Points, in no order, along strands that fork and pass close to each other.
In the rows, 128 means zero.
Two points are linked if the straight distance between their rows is under 118.
varo: [151 126 138 106 100 108 156 107 138 163 168 110 151 126 147 133 123 156
 135  62 156  98  85]
difaz: [144 164 163 179 103 129 145 109 122 143 147  90 126 156 118 184 105 141
  98 149 121 109 116]
Zot: [151 111 118  90 195 127 159  68 187 105 122 126 136 115 127 111 153  90
 151 174 106 122 114]
gatin: [107 153 106 193  79 172 101 176 137 155 159 138 120 129  99 108 108 122
  81 100 132 139 136]
zirob: [114 168 111  92 104 186 150 113 106 174 163  93 106  85 136 109 121 129
  91  62 147  77 135]
Nubi: [104 111 155 114 139  98 131  70 111 121 114 102 113 100 128 165 113 136
 161 176 123  96 141]
Dibu: [171 133 170 144 103 130  86 164 133 166  98  94 131  87  83 151 113  67
  89 115 168 129 156]
roled: [165 163 103  92 150 114 164 144  95  98 103  93 117 125 157 158 163 158
 139 143 131 175 137]
Nafaz: [141 163  83 172 104 148 102 193 112 168 150 145 118 147 148 114 132 143
  78  63 135 153 129]
rulek: [158 158 141  90 109 166 129 148  88 166 116 110  90  73 135 127 144 127
  98  46 170 119 148]
Lenak: [130 131 155 166  59 117 136 123 137 159 124  97 169 154 100 175 101 142
 116 102 159 119 117]
luser: [138 151 116 132 116 153  90 136 107 175 185 115 122  77  96 173 130 155
 117  66 203 120 144]
Bam: [124 120 160  75 147 139 146  55 111 108  89 111 129  93  95 128 135  97
 157 190 122  71 143]
fupor: [ 93 109 136 138 120 174 155 125 147  90 123 113  86 104 140 136 127 134
 151 201 142 159 137]
Sul: [101 130 163 139 107 160 133  84 176 158 191  76 118  99 151 156  91 117
 137 122 169  90 113]
kar: [117 101  78 154  77 108 152 104 166  79 152 130 152 172 151 123 155 159
 193 194  89 169 122]
durip: [163 140 138  90 130 142 143 174 120  50  60 113 134 130 115 105 156  89
 111 167 113 169 161]
Teveb: [121  98 113 183 116 117  95 134 153 153 225 140 173 121 134 129 114 151
 145 111 154 114 108]
nik: [ 87 122 146  69 154 146 148  81 111  69  53 111 131 117  94 142 140 119
 124 191 110 113 170]
nis: [155 135 126 160  69 121 141 188 137 129 105 120 132 117 114 114 133 136
 148 136 140 189 113]
Gafa: [112 113 172 175 103 141 137 101 167 147 159 131 101  87 121 108  91 113
 153 130 160 101  94]
Zitip: [124 145 115  46 223 128 114 112 108 159  73 129  85 128 135 131 136 108
  91  97  91 119 145]
Fupom: [ 95 134 150 182  49 185 127 124 156 144 182  87 114 120 123 158  93 100
 123 150 152  97 138]
Kigen: [ 63  90 126 151 106 130 105 122 112 114 121 183 112 151 146  76 116 153
 129 117  93 131 161]
Tibu: [111  84 122 150 133  98 104 133 137 133 182 183 203 156 138 107 134 176
 155  78 134 123 105]
zup: [115  62 116 140  72 117 149 109 175  99 169 140 158 147 147  84 124 148
 179 168 112 135 129]
Gub: [171 182 136 117 122 130 140 126  88 146  94 129  52  67 150  90 136  84
 137 141 112  88 100]
ris: [156 115 124 145 143 113  96 131 109 126 222 114 150 138 159 171 149 136
 118 136 138 113 173]
zufab: [167 154 109 109 127 151 152 121 113 171 140  80  79  51 119  84 149  79
 156 163 144  99 103]
bidul: [119 160  94 113 132 176 151 119 121 138 179  97  90  58 132 111 141 129
 180 149 158  96 106]
modu: [118 175 119  59 191 154 113 143  91 132  49 126  99 105  93 120 146 101
 110 131 114 120 129]
Mir: [125 106  80 185 149  59  66 174 124 141 103 197 122 176 184  80 146 131
 127 114  71 162 116]
ligun: [146 139  96 110 202 115 151  85 177 114  76 163  86 122 123  85 154  90
 132 173  78 140  90]
Mub: [104 101 135 148 106 111 141  98 113  97 161 197 110 109 136  84 133 154
 168 130 114 128 130]
teg: [143 165 129 100 160 115 100 148  85 172 127 108 127  74  89 191 123 153
 123  97 185 125 125]
deda: [139 131  88 122 166  54  80 160 137 154  92 182 110 157 151  69 125  99
 139  98  93 152 101]
tar: [ 72  85 113 118 118 131 118 111 138  79 149 123 167 165 110 170 125 161
 198 187 127 145 159]
livum: [135 126 131 117  34 135  92 184  82 158 109 118 116 107  67 103 114 117
 124  92 150 126 174]
matis: [163 138 102  83 175 115 118 141 111  60  71 121 117 140 127 132 165 113
  98 172  77 174 188]
mulid: [118 151 161 136 144 166 157 117 170 119  55 108  94 129 121 127 110  73
  94 162 120 128  95]
feme: [150 123 158 110 139 102 157 111 111 120 111 150 102 128 167  99 135 111
 118  98 123 114 130]
niku: [107  90 150 129 174  71  91 126 123  83  85 154 139 126 134 155 120 161
 146 148 131 165 156]
gupur: [ 89 142 114 104 150 159 171  91 115 102  86 117  80  98 140 134 151 165
 141 166 123 157 134]
sadev: [158 172 151 186  48 154 127  92 135 142 177  86 115 113 102 176  96 110
 127 142 153  79 104]
zubat: [ 94  89  93 169 131 139 125  95 147  90 159 156 141 160 212 126 164 177
 135 140 102 159 153]
nupa: [119 114 113 158 130 108 103 126 154 176 169 152 139 129 113  82 101 118
 120  94 122 103 107]
vizef: [175 124  86 119 192  60 111 118 154 100  83 186 113 139 133  93 147  99
 137 140  72 156  99]
zet: [112 137 101  82 127 194 178  70 157 110 122 122 128 133 106  74 154 100
 138 167  97  91 137]
tupoz: [ 85 152  80  96 147 146 177  92 145 134  93 122  89 142 146  86 139 140
 144 135  94 146 115]
vako: [155 131 146 173 148 116 117 166 159 135 130 100 176 158 126 173 122 108
  89 137 139 150 110]
lise: [ 92 116 132 104 104 172 165 134 144  96 128 153 172 146  73 115 119 145
 154 134 146 130 106]
Doz: [125 135 122 207 143 116  92 154  98 160 182 156 115 133 196 160 138 174
  86  95 123 125 103]
bis: [102 128  89 127  77 103 122 120 147 176 147 101 127 116 132  75  98 151
 156 112 123 111 106]
melog: [138 130 113  94 207 101 114 115 106 111  89 146  99 127 133 144 157 116
  85 134  79 127 184]
mufi: [148 174 116  93 130 182 141 115 130 169 176  66 105  59 127 152 129 115
 135 102 169  81  98]
pevut: [141 124 148  73 119 122 164 129 109 110  78 118  96  75 130  81 143 129
 178 140 143 140 125]
dat: [186 130 143 180  25 147 119 182 144 126 111  98 142 144 106 143 123 113
 106 147 145 171 130]
Situ: [115 112 163 178  85 142 132 154 111  98 124 190 191 191 105 131 117 150
 106  98 125 131 105]
Pag: [120 172 144 116 148 159 159 142 127 143  63 126 108 161 141 143 110 114
  79 103 114 128  97]
rugas: [175 132 112 114 187  88 138 136 119  82 134 132 132 101 161 132 171 138
 149 147 130 155 124]
mepos: [147 141 130 125 202 116 131 123 156 163 142 144 125 157 166 148 129 125
  77  81  91 136  69]
zanos: [143 165 125 127 170 129 128 119 106 158 154  79 124 128 131 199 133 138
  97 159 121 117 128]
Ropil: [145 147 143 116 173  64 141 109 107 116  79 162 102 168 172 144 125 127
 105  84  80 122 111]
lus: [180 154 127 152 117  97 150 176  98 114 105 116 113 142 164 136 140 144
 113 131 120 174 127]
susaz: [123 109 107 183 171 103  49 171 116 198 143 145 146 152 202 147 147 148
  73  64 106 135  91]
nat: [135 177 121  94 200 156 124 157  99 161 106 104 109  76 104 144 142 116
 111 118 152 127 108]
lin: [139 104 134 127 171 113 139 122 128  87 159 184 116  84 138 104 147 132
 162 135 150 151 131]
nuso: [111 123 140 133 136 108 111 148 128 128  90 161 109 112  75  85 107  91
 144 139 126 131 119]
Kiv: [127  75 140 133  71 116 131 140 137 123 157 140 186 153 132 102 124 150
 150 108 132 117 143]
Duben: [157 144 168 116 111  78 129 142  75 115  91 156 123  93  73 139 123 133
 159 101 157 119  99]
vuk: [122 110  78 115 121  99 126 117 136 145 167  97 128 135 157  82 135 147
 140 134 106 123 154]
sepe: [ 90 138  78 122  95 178 161 124 174 134 157  87 146 176 157 101 115 145
 114 130 121 122 130]
nim: [ 91  77 108 149 141 129 104  90 162  87 226 142 179 162 174 173 149 153
 184 161 136 121 133]
Sema: [ 77 121 115 146 116 133 142 105 131 108 142 149 151 165 103 142 118 174
 148 153 111 134 131]
rarav: [111  93 115  83 130  88 111 134 118 157 113 100 130 136 146  95 124 139
 131 119 122 137 196]
vez: [100 126 122 191 143 136 128 119 137 116 176 164 124 131 186 130 128 155
 111 125 121 144 131]
nagaz: [125 102 134 149 103 139 157  97 182 116 182 120 130 113 157  75 122 110
 162 152 134 111 100]
pufup: [ 95 113 135 105 136 167 135 121 141 115 100 135 116 131  80  78 116  87
 122 168 107 105 150]
dakuv: [174 142 154 204  85 133 103 181 157 134  94 124 139 155 138 162 108 104
  75 111 150 173 108]
lagi: [132 121 152  89 115 159 159 117 129 129 144  68 115 108 183 160 132 135
 151 117 178 129 148]
zega: [138 122 160 164  85 114 135 122 132 149 143 162 188 182  86 139  95 143
 110  72 139  93  97]
fikef: [ 99 153 117 110 141 114 103 142  71 158 131 127 134 141  59 151 109 145
 105 120 130 106 164]
deti: [ 75  98 139 176  67 157 102 169 136 141 151 156 127 122 130  98 108 151
 115 115 124 144 156]
fub: [112 174 132 104 175 114 108 159  86 129  54 125 124 139  67 167 116 125
  99 128 114 138 145]
sov: [ 83 117 142 111  79 172 142 131 125 123 126  71  81  98 163 158 109 153
 168 158 172 148 153]
bebiv: [164 168 178 114 115 113 137 119  78 136  65 144  90  88  87 116 119  93
 145 132 138  88 100]
leg: [110 158  97 119 127 165 166 106 152 128 144 138 109 153 159  81 127 138
 101 100 104 131 108]
Sofo: [134 144 138 127 144 110  80 165  94 172 147 160 133 115  53 119 110 103
 100  89 141  91 139]
geku: [156 146 133 104 157 127 144 113 147 176 160 110 152 158 143 161 120 144
  83  59 117  92  74]
Nire: [140 136 124 129 187 133 129 139 156 100  97  95 169 173  97 170 124 111
  95 164 120 151 120]
Kefo: [115 105  68 146 125 138 151  70 168  86 147 147 110 141 166 110 167 151
 165 180  81 162 157]
bizo: [119 125 130 168 106 101 105 178  88 101 100 201 162 203 131 107 138 144
 112 101 100 150 111]
rumab: [122 123 140  84 169 148 136 119 133  54  73  92 181 152  85 173 134 133
 135 192 128 145 156]
bugib: [158 149 143 149  73 146  90 191 102 164 104 123  77 109  99 108 111  75
  82 105 137 133 163]
Pipav: [166 128 125 134 152 116  90 139 100 169 215 122 157 107 112 175 132 140
 108  83 152 101 133]
gonab: [102  76 155 111 133 100 106 142 133 112  88 113 149 146 127 125 116 118
 116 148 121 162 175]
meraz: [126 105 175 125 114 145 169  98 139  60  90 176  96 104 111  97 128 107
 162 188 101 134 126]
tek: [150 123 156 115  90 128 148 100 142 136 179  82 160 146 184 187 115 146
 157  96 192 111 117]
lekon: [114 106 107 173 118 111  78 197 114 142 138 168 183 142  81 134 126 141
 109 100 158 170 131]
Libe: [172 123 137  77 101 104 140 166 102  87  51 125 107 101 110  75 135 120
 157 157 104 166 151]
nuza: [155 119 141  90 140 172 193  82 169  81 127 103 140 135 130 102 144  81
 156 177 122  94 113]
lis: [112 121  89 189 149 103  78 162 101 148 140 181 149 171 138 102 151 164
 117 104  94 141 116]
pomaz: [168 138 127 154 127  92  64 163 121 196 125 122 145 120  77 156 119  98
  87  82 152 127 132]
ler: [117  93 154 171 134  99  80 178 137 118 112 176 155 132  75 109 107 101
 134 128 154 157 118]
vif: [ 98 134  98 111  99 187 154 130 159 131 165 104 155 126 101 104 121 135
 145 102 171 112 113]
Goge: [127 170 116 105 155 127 139 129 110 146  81 173 105 200 158 126 117 131
  75  64  73 106 113]
Gipe: [140 131 129 101 160  94 136  82  85 112 129 131 102 116 135 153 144 137
 136 165  96 112 185]
Kulu: [ 79  70 112 101 112 119 103 107 147 100 182  98 198 174 164 197 128 160
 182 148 146 126 154]
mefo: [142 113 169  94  73 146 188 113 112  71 109 130 118  95 120 120 131 123
 182 166 148 126 119]
nize: [ 83 123 148 136 189 117 135  99 171 142  75 124 106 137 123 143 109 106
 112 157 104 135 110]
Furop: [125  90 143 141 120 146 112 111 142  88 218 134 151 135 158 168 133 113
 154 169 143 111 165]
Laza: [173 107 153  84 141 101 164  90 119 119 170 128 153 133 157 125 137 135
 147  98 133  94 125]
bafe: [150 122 143 118  83 120 119 165 113 159 115 129 125  97 108 117 128 127
 123  55 190 138 139]
lezin: [127 133 141 105 200 115 134  81 152 159 101  68 130 128 136 176 112 122
 102 166 108 117 102]

Follow the links from the first point to the second, and from the first to the third. Name the last point that the two ways share.
bebiv, meraz, ris: modu
bidul, nim, Bam: modu
Sul, feme, nuso: difaz
zufab, pevut, vako: melog
dakuv, pevut, zirob: melog
tupoz, zubat, Teveb: zup
mulid, Teveb, deda: difaz

A fork is a point with three links, a tip a point with one. Leave the first point through the second and follow the links. Name the first fork or tip that comes.
Bam, nik: Nafaz
gupur, tupoz: modu
tar, Sema: varo
nuza, Zot: difaz
bizo, lis: lekon
gatin, deti: melog
Dibu, bugib: Duben
niku, gonab: zup

A fork is a point with three links. Follow the links from the first point to the second and name the forks in between, in order.
sadev, luser: difaz > varo
zanos, rarav: difaz > zup
mepos, vizef: varo > difaz
meraz, Nafaz: melog
gonab, fupor: zup > difaz > varo
